Each row is a point on a landscape with many valleys, with its height.
A ball rolls from a point to whichever of its 5 nearest points has the largest drop for the distance, and stops where none of them is lower. Distance is the straight distance between rows; heights are no part of it.
(263): [ -1 -22  16 -12  12 -48  11 -12 -20 -14]  h=134
(463): [ -9 -15  21  16  38 -53  23 -76  23 -48]  h=348
(484): [ 26  39 -35  26  24  -2  15  31 -15  -2]  h=437
(495): [-24 -44  35 -59 -17   9  23  -7   4  22]  h=181
(179): [  3  11 -30   5 -10 -18  13  31 -18  -5]  h=599
(180): [-36 -20  17 -50 -28  24  12  12  11  12]  h=373
(522): [-30 -10  10 -21 -58  67 -35  15  38 -14]  h=285
(126): [ -3   9 -40  54 -69  28 -21  22   2   9]  h=259
(295): [ 19  21  11  19  71 -35 -19 -57  10 -10]  h=386
(397): [ 41  37 -17  27  64   7   3  17 -13  28]  h=330
(400): [ -1 -22  20  -3  17 -50   9 -30 -20 -19]  h=163
(101): [-22   0 -25 -13 -35  -5  16  23  -4  19]  h=761
(68): [ 27  26   5  22  72 -24 -10 -19 -16   2]  h=350
(192): [-22 -21  25 -72 -27  67  12  10  25 -15]  h=404
(496): [-33 -12  10 -40 -39  45   4  22  23  12]  h=499
(299): [ 21  -4 -26  57 -81  44 -48  26 -16  23]  h=160
(283): [ -3 -29  24  -2  17 -54  12 -45 -10 -27]  h=196
(112): [ 19  26 -27   9  22 -19   9  25 -22  -9]  h=393
(310): [-35  -9   6 -40 -35  10  11  18   9  20]  h=545
(344): [-13 -28  15 -26 -16 -30  20  -1 -15  11]  h=209
(204): [-26 -14  20 -51 -51  79  -7  20  44 -27]  h=347
(350): [-13 -11  -8 -13 -16 -29  23  24 -14   8]  h=391
(136): [ 20  30 -54  44 -14  14   9  39  -1 -10]  h=398
(372): [ 34  30   6  41  76  -7 -17 -36  -4  36]  h=316
(539): [  7 -11  10   3  33 -52   5 -15 -14 -24]  h=185
(117): [ 40  32  -8  45  78  18   4   1 -14  59]  h=351
(37): [ 16  10  14   9  55 -38  -7 -24  -9 -15]  h=269
(212): [-24 -16  24 -62 -41  78   6  22  42 -35]  h=364
(483): [ -7 -51  28 -37  -5 -36  21 -35 -11   2]  h=187
(105): [-35  -3  14 -35 -50  70 -13  21  41 -11]  h=339
(51): [ 25  26 -11   6  42 -21   3  13 -21  -2]  h=323
(497): [ 17  33 -38  30  -4  -5  13  35 -15  -7]  h=532
(529): [ 11 -17  18   4  32 -49   4 -41  -9 -35]  h=213
(210): [ 34  39 -45  42  20  14  12  41  -9  -6]  h=481
(146): [  5   0  14  15  52 -52  -9 -51   3 -26]  h=290
(236): [ 14  11  -4   2  37 -41  -5   1 -25 -15]  h=250
(273): [  2  -1 -10  37 -86  46 -49  22   5  21]  h=102
(337): [ -4 -34  22   0   9 -49  19 -61   8 -35]  h=262
(534): [ 35  34  -6  38  84  -4 -10 -11 -13  35]  h=128
(220): [-39   1  -4 -26 -53  58 -17  22  33  11]  h=410
(515): [-37 -10  -1 -25 -48  26   7  19  19  22]  h=658
(307): [-19 -47  34 -47 -18  -6  25 -16  -5  16]  h=137
(184): [-24   7 -26   2 -59  14  -3  28   2  12]  h=791
(545): [ 38  23   5  44  82  -4  -7 -31 -10  59]  h=332
(432): [ 18  26 -46  54 -59  19 -16  29   1  -4]  h=166
(390): [-12 -41  32 -17  -1 -44  16 -35 -15 -12]  h=182
(567): [ 24  22   2   8  50 -32 -11  -5 -13  -9]  h=303
(376): [-21  -2   2  -6 -67  69 -58  16  29  -4]  h=224

Call two points neighbours if one is among the 5 nearest of the other. Go from one point of each pair to the other, from neighbour to neighbour, staying as low as possible. Name the highest point that can't be avoided.
(273) and (307) | (192)
(263) and (307) | (390)
(534) and (307) | (397)

Two balls start at each pair of points below. Name the first point that both come to, or write -.
(51) and (184) | -
(295) and (179) | (539)
(567) and (112) | (539)
(220) and (484) | -
